The views of a scene show one set of named points, each view turned or mirrored, and shifted as a whole, with a little noise and some points left out.

Scene 1
View 1
nuvi: [  2  13   2 -15   2  -1  -1   8  -6 -15  -3   5 -11   4   6   8   0  -4
   4   1  -4 -11   8 -10  -3 -12  16  10 -14 -15 -12]
gov: [ -3  20   2  -3   4  -4  -4   1  -4 -13 -10   0 -15  -3   2   3  -1   2
  -3  -7   5  -1   2  -4   0  -4  18   3   1  -7  -4]
muvuk: [  3  27   1 -14  11   1   3   4  -6 -24 -10   6 -27 -12   5   3   4  -4
   1   6   5  -9   3  -7   1 -17  23   5  -7 -12  -7]
rel: [ -8  16   9  -2   4  -1 -14   5  -9  -7  -4   4 -20  -4   2   5   1   5
   0  -9  -6   9   3   3  -6   1   7   4  -5  -8  -6]
dor: [ -7   3   5  -2  -7  -5 -13   7  -6   0   1   1  -1  14   3   9  -6   5
   1 -11  -8   0   7  -4  -7   6   4   9  -8  -9  -8]
tumaz: [ -2  13   1  -6   0  -4  -3   5  -4 -11  -6   0  -9   5   3   6  -3   2
  -1  -5   1  -7   4  -7  -1  -5  15   7  -4  -9  -6]
Mupap: [ -6  13   6  -4   1  -3 -10   5  -7  -6  -4   3 -13   1   2   5  -1   4
   1  -8  -4   2   5  -1  -5   0  10   5  -5  -8  -6]
vep: [ -5   3   3  -4  -8  -6  -9   7  -4  -2   0   0   2  15   3   9  -6   3
   2 -10  -6  -5   8  -7  -5   3   7   9  -8 -10  -8]
pegog: [  2  15   1 -19   4   1   0   9  -7 -18  -4   7 -15   2   7   8   2  -5
   5   5  -5 -12   7  -9  -3 -15  18  11 -16 -17 -12]
tave: [  0   5   2 -15  -4  -2  -3  11  -7  -9   1   5  -3  14   7  11  -2  -4
   5   0 -10 -12  11 -12  -5  -8  11  13 -20 -17 -14]
Venok: [ -8   7   4   4  -7  -6 -12   3  -4   0  -4  -3  -2  11   0   6  -7   8
  -2 -15  -2   2   4  -3  -3   8   7   5   1  -5  -4]
vopep: [ -4   2   4  -5  -9  -6  -9   8  -4  -2   0   0   3  17   4  10  -7   2
   2 -10  -5  -6   8  -9  -5   2   8  10 -10 -11  -8]
der: [ -9  14   5   7  -2  -7 -12  -1  -4  -3  -8  -3 -10   1  -1   3  -5  10
  -5 -15   4   5   1   0  -2   8  11   1   8  -2   0]
nipi: [ -1   4   1 -11  -6  -3  -4  10  -4  -7   0   3   0  16   6  11  -4  -1
   4  -3  -7 -12  10 -11  -5  -5  10  13 -16 -15 -13]
teto: [ -8  16   6   0   2  -3 -13   2  -8  -7  -5   2 -19  -3   1   3   0   6
  -2 -12  -2   8   1   2  -4   3  10   2   0  -6  -4]
Leris: [  1  10   1 -15  -2  -2  -2  10  -5 -12  -1   5  -6   9   6  10  -2  -3
   4   1  -5 -12   9 -11  -3  -9  14  11 -15 -15 -12]
tapo: [  2   9   0 -11  -3  -3   0   8  -3 -12  -3   1  -3  12   4   9  -4  -1
   2  -1  -1 -14   7 -13  -1  -7  16  10 -10 -13  -9]
Defar: [ -5  19   2   2   2  -5  -7   0  -4 -10 -10  -1 -14  -2   1   2  -3   5
  -3  -9   6   1   1  -3   0   2  15   2   6  -4  -1]
fam: [-11  26  11  -1  12   2 -18   1 -12 -10  -7   7 -35 -19   1   1   6   7
  -2 -10  -2  17   0  10  -6   1   8  -2   2  -5  -3]
fera: [  0 -12  -3  -6 -22 -10  -2  11   2   4   3  -4  26  38   5  15 -15   0
   3  -9  -8 -20  12 -19  -4   3   8  18 -15 -14 -11]
lak: [-2  9  1 -3 -4 -6 -5  4 -3 -7 -5 -1 -3  9  2  6 -5  3  0 -7  1 -7  5 -8
 -1 -1 13  7 -4 -9 -6]
Deger: [ -9  -2   6   0 -10  -6 -15   8  -7   5   3   0   3  17   3  10  -7   6
   3 -15 -10   2   8  -4  -8   9   1   9  -8 -10  -8]
View 2
Deger: [  2 -13  -9   4  -3  -4   0  -8  -6 -14   1 -15  -5   4 -12  -6   3  -6
  -2  -8  -2  -2  -4  -5   1   3   4 -13  -5  -1 -10]
Defar: [-10  -8  -4   6   1   0  -1   2  -1  -6   5   2 -18  12   9  -5  14  -2
 -14  -2   0  -2 -10  -1   6   4  -7  13  -3   1   1]
tapo: [ -3  -5  -4  -2   3   1  -5  -2   0   2  -1 -13   4   5   3   0  11  -5
   6  -3  -3  -9   1  11  -4  -3  -4   4  -4   4   4]
fam: [-17 -18  11  16 -11  17   1  -1   7  -8   5  15 -32   8   7   8   0 -10
 -15   8  -7   4  -7  -1  16   4 -14   7  15  11  -4]
nipi: [ -1  -6  -6  -1   2  -1  -5  -4  -1   0  -2 -17   5   3  -1  -1   9  -6
   9  -4  -3  -8   2   9  -5  -4  -2  -2  -4   3   1]
muvuk: [-17  -3   7   4   1  13  -7   4   9  12   2   5 -10  10  20  10  13  -7
   2   6  -7  -7   0  18   4  -4 -16  22   8  11  12]
tumaz: [-7 -7 -3  2  2  2 -3  0  0  0  2 -5 -8  8  6 -1 12 -4 -3 -2 -3 -4 -3  6
  2  0 -6  9 -2  3  3]
vopep: [  0  -9  -8   1   0  -3  -2  -5  -4  -7   0 -15  -1   5  -5  -5   8  -5
   0  -6  -2  -5  -2   1  -2   1   2  -5  -6   0  -3]
dor: [ -1 -13  -6   3  -3  -1   0  -6  -5  -9   1 -12  -5   4  -7  -4   4  -6
  -1  -5  -2  -3  -3  -2   2   2   1  -8  -3   0  -7]
pegog: [-10  -4   2   1   1   9  -7   0   5   9  -1  -4  -2   6  11   6  10  -7
   7   3  -6  -8   2  16   0  -5  -9  10   4   9   8]
tave: [ -2  -6  -3  -1   1   3  -7  -4   0   3  -3 -17   7   2  -1   2   7  -8
  13  -4  -4  -9   4  13  -5  -4  -2  -3  -2   5   2]
der: [ -7 -12  -5   9  -3  -1   1   0  -2 -12   6   3 -21  13   3  -6  10  -2
 -18  -2  -1   2 -12  -7   8   6  -5   7  -2   0  -4]
rel: [ -9 -14   4  10  -7   9   0  -3   3  -8   2   3 -19   6   1   4   2  -9
  -7   2  -6   1  -4   1   9   2  -7   0   7   7  -4]
vep: [ -1  -9  -8   1   0  -3  -1  -4  -5  -7   1 -13  -2   5  -5  -5   8  -5
   0  -6  -1  -5  -2   1  -1   2   0  -4  -5   0  -4]
Venok: [ -3 -12  -8   5  -2  -3   1  -3  -5 -12   4  -6 -13   8  -4  -7   8  -4
 -11  -6   0   0  -9  -7   4   5  -1  -2  -5  -2  -5]
View 3
der: [  2   0   6   3  -7 -13 -13   4   9  13  -3  13  -8   4  -9  14  12   9
   8   6 -13  13  -2  -9   5   1  -5   1  -9  -1   0]
Deger: [ -7  -8   9  -1   2  -2   1  -4  12   5  -5   5  -3   1   4  12  -2   5
   9   4  -6  -5   0  14   1   2  -2  -3 -14  -5   7]
gov: [  5  13   0   7  -3  -9  -9   7   2  13   0  13  -1   6 -12   4   9   4
   8  -4  -4  19   5 -14   1   4  -3   2  -5   1  -1]
vep: [ -2   0   8   3   0  -2   1  -1  10   2  -3   9   2   1   0   6  -1   2
   7  -3  -2   0   3   9   0   7  -2  -1 -13  -3   5]
Defar: [  4   8   4   7  -6 -10 -11   6   7  10  -2  15  -3   3 -12   9  11   6
   7  -1  -8  16   1 -11   3   7  -4   2  -9   1  -2]
fera: [ -3   0  21   3  -2   7  12  -7  21 -16  -6  14  11  -9   4   5  -8  -1
   3  -9   1 -17   5  30  -4  22  -2   1 -26  -6   3]
lak: [  1   7   6   5  -3  -5  -4   2   8   4  -2  12   1   2  -7   5   5   3
   6  -5  -2   8   5  -1   0  10  -3   1 -11  -1   1]
nuvi: [  0  16  -2   9   3   0   3   3  -2   6   0   7   7   7  -7  -6   0  -4
   8 -14  10  13  10  -2  -5   7  -1  -1  -5   2   4]
tave: [ -4   7   4   5   7   5  10  -4   4   0  -2   3   9   3   2  -5  -7  -6
   7 -13  11   1   9  14  -6   8  -1  -3 -10  -3   7]
pegog: [  2  19  -4  10   4  -2   1   4  -3   8   0   8   8   7  -8  -8   2  -5
   8 -16  10  16  11  -7  -5   7   0   0  -4   2   3]
Mupap: [-2  4  0  4  2 -7 -5  2  3 13 -3  6 -2  7 -5  5  5  3  9 -2 -3 12  3 -4
  1 -1 -3 -2 -5 -1  4]
muvuk: [  6  26  -9  13   1  -6  -5  10  -8  13   1  10   6  11 -15 -10   8  -3
   8 -16   9  28  12 -20  -5   6  -2   1   1   5  -1]
tumaz: [ 2 12  3  7 -1 -4 -3  4  4  7 -2 12  3  4 -8  1  5  1  7 -7  0 12  6 -4
 -1  8 -3  0 -9  0  0]
tapo: [  2  14   5   8  -1   0   3   2   5   1  -1  11   8   2  -7  -3   0  -2
   5 -13   5   7   8   2  -4  13  -1   0 -12   1   1]
rel: [-3  1 -4  3  4 -8 -8  2  0 18 -2  3 -5 10 -5  7  5  4 11  0 -4 16  1 -8
  1 -7 -2 -3  0 -1  5]
dor: [ -4  -4   7   2   2  -2   1  -2   9   6  -4   6  -1   3   1   9  -1   3
   9   0  -4   0   1   8   1   2  -2  -2 -12  -3   6]
teto: [  0   3  -1   4   0 -10  -9   4   3  17  -2   6  -7   7  -7   9   8   6
  10   2  -7  15   0 -10   3  -4  -3  -2  -3   0   3]
Leris: [  0  13   1   8   5   1   5   1   1   3  -2   8   8   5  -5  -5  -1  -4
   8 -14  10   9   9   3  -5   8  -1  -1  -8   1   4]
View 4
vep: [  1  -9   0  -1  -5   1   0   3  -1  -7  -4  -3  -6   8  -6  -4   3  10
  -4 -10   2   1   6  -2   7  -3  -1   1   4   3  -4]
gov: [  3 -10 -10   0   8   2   9  -2   0   5  -5  14   8  -1   2  -3   0  10
  -9   1 -13   2   6   5  13   4   1  -9  -5  -4  -6]
Mupap: [ 2 -9 -7 -5  5  5  3 -3 -4 -1 -7 10 -1  3 -6 -4  2  5 -7 -4 -6 -4  5  1
 11  3  4 -7  1 -3 -6]
fam: [  3 -12 -16  -8  23   9   6 -14  -6   6 -12  30   4   0 -13  -2  -1  -9
 -15   4 -16 -14   6   8  15   7  15 -19  -3 -10  -9]
nipi: [  1  -4  -3  -5 -11   1   1   7  -1 -10  -5  -3  -5   2   4  -8   5  15
   2 -13   3   1   1  -6  12   3  -6  -4   3   0  -2]
vopep: [  1  -9   0  -2  -6   1   0   4  -1  -7  -4  -4  -7   8  -5  -4   4  12
  -3 -12   2   2   4  -3   7  -3  -2   1   5   3  -4]
lak: [  1 -10  -4   1  -1   0   4   3   0   0  -4   3   1   3   0  -3   3  15
  -7  -5  -5   5   6   1   9   0  -2  -2  -1   1  -5]
tumaz: [ 2 -9 -7 -1  0  1  6  3  0  0 -5  6  3  0  3 -4  3 13 -5 -4 -7  2  5  1
 12  3 -2 -6 -2 -2 -5]
teto: [  2 -12  -9  -4  11   5   5  -6  -3   2  -8  15   1   4  -9  -2   0   1
 -12  -1  -9  -5   8   5  10   1   7  -8   0  -2  -8]
tapo: [ 1 -5 -5 -1 -8  0  5  7  1 -4 -4  1  2 -2  9 -8  4 18  1 -9 -3  6  1 -3
 13  4 -7 -5 -2  0 -2]
pegog: [  1  -3 -12  -7  -3   3   8   4  -1  -3  -7  10   4  -9  12  -9   3  15
   2  -7  -7  -1  -2  -4  18  12  -4 -16  -4  -7  -3]
Venok: [  2 -14   0   2   3   1   0  -2  -2   0  -4   2  -4  12 -11   0   1   6
 -11  -5  -3   1  10   3   4  -8   3   3   2   5  -7]
tave: [  2  -1  -4  -7 -12   2   1   7   0 -13  -6  -3  -6  -2   6 -10   5  15
   5 -15   3  -1  -2  -7  14   6  -5  -8   3  -1  -1]
nuvi: [  2  -2 -11  -6  -5   2   7   6   0  -6  -7   8   2  -6  10  -9   3  15
   2  -9  -5  -1  -1  -4  17  10  -4 -13  -2  -5  -3]
Leris: [  2  -3  -7  -5  -7   2   5   6   0  -8  -6   3  -1  -4   8  -8   5  17
   3 -10  -1   0  -1  -6  15   7  -5 -10   0  -4  -2]
muvuk: [  3  -4 -18  -6   5   4  13   1   0   4  -9  19  14 -14  17  -9   1  14
  -3   0 -16   0  -1   2  22  17  -3 -22  -9 -11  -5]
Defar: [  2 -14  -6   4   9   0   7  -2  -1   8  -4  11   8   3  -2   0   0  10
 -12   3 -12   5   9   6  10  -1   1  -3  -5   0  -8]
rel: [  1 -10 -10  -6  11   7   3  -6  -4  -1  -9  16  -2   3 -10  -3   1  -1
  -9  -2  -8  -9   4   2  12   3   9 -11   1  -5  -7]
der: [  2 -17  -4   3  11   2   4  -6  -2   7  -5  10   3   9 -11   2   0   5
 -16   2 -11   2  12   8   6  -5   5   1   0   2  -9]
fera: [  0  -7  10   5 -25  -5  -5  14   2 -15   1 -23 -13  13   1  -6   7  25
   4 -20  13  11   4 -10   3 -10 -12  15   7  10   0]

In a view up to two points have been moved. Name them for each view, in the order of its rows, or write -.
view 1 | pegog, Defar
view 2 | tapo
view 3 | tave
view 4 | -

Scene 2
View 1
dugek: [ 2  1  3  1  3  0 -3 -6  0 -4 -9  1 -9 -2  1  4 -9 -2 -4 -6 -8 -1  4  0
 -3  1 -3  0  7  6 -2]
rugo: [ -6  -1   3  -2  -1  -4   0   0   6   1  -8  -1 -12  -5  -5  -3  -4  -3
  -4   0  -4   4   6  -5  -2  -1   0   2   9  15  -3]
zake: [  4   2   4   0   5   2  -3  -6  -4  -5  -7   1 -10  -2   2   6 -10  -2
  -4  -5  -7  -2   1   2  -2   3  -5   1   7   3  -2]
tad: [ -4  -4   4  -6   1   3   2  -5  -4  -6  -4   1 -10  -4  -1   5  -5  -1
  -4   1  -5   2   5  -3  -5  -1  -4   2  10   4  -1]
gadal: [  5  -4   0   9   2   0  -6  -9   4 -10 -11   5  -2   1   6   3 -11  -3
  -4 -12 -13  -1   8  -1  -5  -3  -2  -5   5   4   0]
ket: [  5   1   3   1   5   3  -3  -8  -5  -8  -8   3  -8  -1   4   8 -11  -2
  -4  -7  -9  -3   3   3  -3   2  -6  -1   6   1  -1]
paz: [ -7  -5   3  -4  -1  -2   1  -3   3  -3  -6   0 -10  -4  -3   0  -3  -2
  -4   0  -4   5   8  -6  -5  -2  -1   1  10  11  -2]
Dav: [ -5   7   2   3   0  -9  -4   5  13   8 -11  -3 -16  -6  -7  -8  -5  -4
  -3  -3  -3   3   3  -2   2   3   1   3   6  23  -5]
bimi: [-13  -4   5 -11  -3  -2   6   1   2   1  -3  -3 -15  -8 -10  -2   1  -1
  -4   7   1   8   6  -8  -4  -1  -1   6  12  15  -2]
mazog: [ -1   0   5  -4   3   2   0  -4  -3  -3  -6   0 -12  -4  -1   4  -7  -1
  -4  -2  -5   0   2   0  -3   2  -4   3   8   6  -2]
Zed: [  5  -6   3  -2   4   8   0 -12 -10 -14  -6   5  -4   0   7  12 -11   0
  -5  -6 -10  -2   6   1  -7  -2  -7  -2   9  -7   1]
ropu: [ 1  0  2  2  2 -1 -3 -5  1 -5 -9  2 -8 -2  1  3 -8 -2 -4 -6 -8  0  5 -1
 -3  0 -3 -1  7  8 -1]
Pufat: [ 12   2   2   8   7   4  -8 -12  -4 -11 -11   5  -4   1  10   9 -15  -2
  -4 -14 -13  -6   3   6  -3   2  -6  -4   4  -2  -1]
Sizin: [ 13  -1   0  10   7   4  -8 -13  -3 -14 -11   7  -1   3  12  10 -16  -3
  -4 -16 -15  -6   5   4  -5   0  -7  -6   4  -4   0]
Miku: [-10 -12   1  -3  -5  -3   3  -4   6  -6  -7   2  -6  -3  -3  -4  -2  -1
  -5   0  -6   9  13 -11  -8  -7   1  -1  12  12   0]
sopa: [ -1   4   4  -1   3  -2  -2  -1   2   1  -8  -1 -14  -5  -3   0  -7  -3
  -3  -3  -4   0   1   0   0   3  -3   3   7  12  -3]
View 2
tad: [ -2  -5  -7   1   1  -2  10   2   0  -9  -1   6   4   1   1  -4   8  -6
  -5   4  12  -7  -7  -4 -10   8   2   1  -2  -1   3]
paz: [-3 -2 -6  0 -1 -1  9  0  0 -5 -2  3  5  5  1 -7  5 -5 -4  6  7 -1 -7 -4
 -8  9  2  1  0  2  1]
dugek: [  1  -2 -10   2   0  -4  16   1   5  -4  -2   3   9   1   7  -9   7  -3
  -7   4   9  -8   2  -2  -1   4   4  -1  -2   0  -3]
Miku: [ -2  -2  -3   4  -2   2   2  -3  -3  -9   0   2  -2   1   3  -6   1  -5
  -5   8   9   1  -7 -11 -12  11   9   2   5  -2   5]
zake: [  1  -4 -12   2   1  -5  18   3   6  -4  -3   4  10   0   6  -9   9  -4
  -7   3  10 -11   2   1  -1   3   2  -2  -5   0  -3]
ropu: [  1  -1 -10   3   0  -3  14   0   5  -3  -2   1   7   1   8 -10   4  -2
  -8   6   8  -6   3  -4   0   4   6  -2  -1   0  -3]
Pufat: [  8  -5 -16   7   1  -6  22   3  10  -4  -2   4   9  -6  15 -10   9  -3
 -12   1  14 -19  12   0   7  -3   9  -4  -5  -5  -5]
gadal: [  5  -3 -11   8  -1  -2  14   0   7  -5   0   2   4  -4  13  -9   3  -2
 -11   5  12 -12   8  -7   3   2  13  -3   1  -5  -3]
mazog: [-1 -4 -9  0  1 -4 15  2  3 -5 -3  5  9  3  2 -7  9 -5 -5  4  9 -7 -4  0
 -5  6 -1  0 -4  1 -1]
Zed: [  4  -9 -13   5   3  -5  16   3   5 -10   0  10   5  -7   8  -5  13  -7
 -10   0  19 -21   2  -1  -4   2   7  -1  -6  -8   1]
sopa: [ -2   0  -9  -1   0  -4  15   1   4  -1  -4   1  12   6   3 -10   6  -3
  -4   7   4  -1  -1  -1  -2   6  -1   0  -3   5  -4]
Sizin: [  9  -5 -17   9   1  -5  21   3  10  -5   0   5   7  -8  16  -9   8  -3
 -13   1  16 -21  13  -2   7  -3  12  -4  -4  -8  -4]
bimi: [ -7  -2  -3  -4   0   0   6   0  -3  -6  -2   3   4   8  -6  -5   6  -6
   0   7   5   4 -15  -4 -15  13  -4   3  -1   5   3]
Dav: [ -5   5  -4  -2  -3  -1  11  -3   3   2  -5  -6  11  12   3 -13  -2   0
  -3  11  -4  10  -2  -5  -1   9  -1   0   2  10  -5]
View 3
paz: [ 0 -6 -2 -7 -5 -4  0 14 -1  0  1 -1  3  0  8 -7 -9 -8 17  4  1 -1  3  0
 -2 -1 -7  0 -7  6  4]
rugo: [ 2 -6 -1 -6 -5 -5  0 16  1 -1  3 -4  4 -1  7 -5 -7 -7 19  2  5 -1  5 -1
 -1  1 -8 -3 -8  2  4]
Zed: [-14   0  -1   6   1  -2  -2   4 -13   0   2  -1   3  -2   9  -4 -12 -15
   6  13 -10   2  -7  -2   0  -2  -1   3   2  21  10]
bimi: [  5  -8  -4 -17  -9  -2  -1  16   3   1  -3   3   1   1  10 -13 -12  -5
  19   1   0  -2   6   1  -3  -3  -8   2 -11   1   2]
mazog: [-4 -2  0 -4 -4  0  0 10 -1  1  0 -2  3 -1  8 -4 -6 -6 10  8 -3  0  2 -1
 -2  2 -5 -1 -4 10  6]
ket: [-10   0   2   6   0  -2   0   6  -7  -1   4  -5   5  -3   7   0  -6 -10
   6  11  -5   1  -1  -2   0   3  -3  -2   0  16   8]
Dav: [  4  -5   3  -4  -5  -4   3  17   8  -2   5  -9   6  -2   5   2   1  -3
  18   0  11  -2  11  -1  -2   7 -10  -9  -9  -2   3]
sopa: [ 0 -3  2 -3 -4 -1  2 12  2 -1  3 -5  4 -2  7 -1 -3 -4 12  6  2 -2  6 -1
 -2  5 -6 -5 -6  6  5]
ropu: [ -6  -2   1   3  -1  -4   0  11  -5  -1   5  -5   5  -2   7  -1  -6 -10
  13   7   1  -1   1  -1  -1   2  -6  -3  -3   9   6]
Sizin: [-17   3   4  19   5  -5   0   4 -14  -2   9  -8   8  -4   5   6  -5 -17
   6  14  -4   1  -6  -3   1   4  -2  -3   6  22  11]
Pufat: [-16   3   4  16   4  -2   1   4 -11  -1   8  -8   7  -4   5   6  -3 -14
   4  14  -4   2  -4  -3   0   6  -2  -5   4  20  11]
gadal: [-11  -2   2  13   2  -9   0   9 -11  -3   8  -7   7  -2   5   2  -8 -17
  15   8   3   0  -3  -3   1   2  -6  -3   1  13   9]
View 4
paz: [ 1  3 -2  2  9 -6  6  7  3 -8  9 -1 -8 -8 -4  3  2 -1  0  1  1 -8  2  1
 -8  2 -7 -1 -3  2 -1]
Dav: [  8  -2 -11  -1   3  -6  -4   5   9  -7   5 -10   2  -6   2   5   4  -2
  -6  -1   1 -10  -1   7  -7   5 -10  -3   6  -2  10]
Pufat: [  3 -12  -9  -5  12  -2  13   0  -2   6  15   1  -9  -6  -3 -12  -5  19
  -5   1  -9  -1   5 -20   7  -3   3   2  -4   7   0]
ket: [  1  -5  -5  -1  11  -4  11   3  -1   0  13   1 -10  -7  -5  -5  -2  10
  -2   2  -5  -4   4 -12   0  -1  -1   1  -4   5  -2]
tad: [  0   3   0   3  11  -7  11   7  -2  -6  10   2 -11  -7  -6   1   0   3
   0   2  -1  -6   4  -3  -6   0  -4   0  -5   3  -5]
sopa: [ 6 -2 -7 -1  6 -8  6  5  1 -4  7 -6 -4 -5 -2  1  0  4 -5  0 -2 -7  3 -1
 -5  3 -6  0  2 -2  3]
Sizin: [  1 -13  -9  -6  14   0  12  -1   0   6  18   3 -11  -8  -4 -13  -4  20
  -3   2 -10  -1   4 -22   8  -5   4   1  -7  10  -1]
Zed: [ -3  -3   0   0  15  -4  17   4  -5   1  15   7 -16  -7  -8  -7  -4  13
   1   3  -6  -2   6 -17   1  -4   2   2  -9   8  -8]
zake: [  4  -4  -5  -1   9  -6  11   4  -3   0  10  -1  -9  -5  -4  -3  -3  10
  -4   1  -5  -4   4 -10  -1   0  -2   2  -2   1  -1]
mazog: [ 3 -1 -3  1  9 -7 11  6 -3 -3  9 -1 -8 -5 -5  0 -1  5 -3  1 -2 -6  4 -4
 -5  1 -4  1 -2  0 -3]
dugek: [ 3 -4 -6 -1  9 -5  8  4  1 -2 11 -1 -7 -6 -3 -3 -2  8 -3  2 -4 -5  3 -8
 -1  0 -3  0 -2  3  0]
Miku: [ -4   4   0   4  11  -1   0   6  11 -13  14   3 -10 -12  -4   3   6  -4
   6   3   2  -8  -1   1  -8  -1  -6  -5  -9  10  -1]
ropu: [ 2 -4 -6 -1 10 -4  6  3  3 -3 12 -1 -7 -7 -4 -3  0  7 -2  1 -3 -5  2 -7
 -1  0 -3 -1 -3  4  1]
bimi: [  1   8   1   5   7  -9   7  10   0 -11   5  -2  -8  -6  -5   8   3  -6
   0   2   3  -9   3   7 -12   4 -10  -1  -2  -2  -3]
gadal: [  0  -9  -7  -3  13   0   5   1   7  -1  17   1  -9 -10  -2  -8   0  11
   0   2  -5  -4   1 -14   3  -4   1  -2  -6  11   2]
rugo: [ 2  1 -5  2  7 -6  2  6  6 -8  9 -3 -5 -8 -2  3  3 -1 -1  1  1 -8  1  3
 -8  3 -8 -2 -1  2  3]

In a view up to two points have been moved. Name them for each view, in the order of its rows, or write -.
view 1 | paz
view 2 | tad, ropu
view 3 | Dav
view 4 | ket, bimi
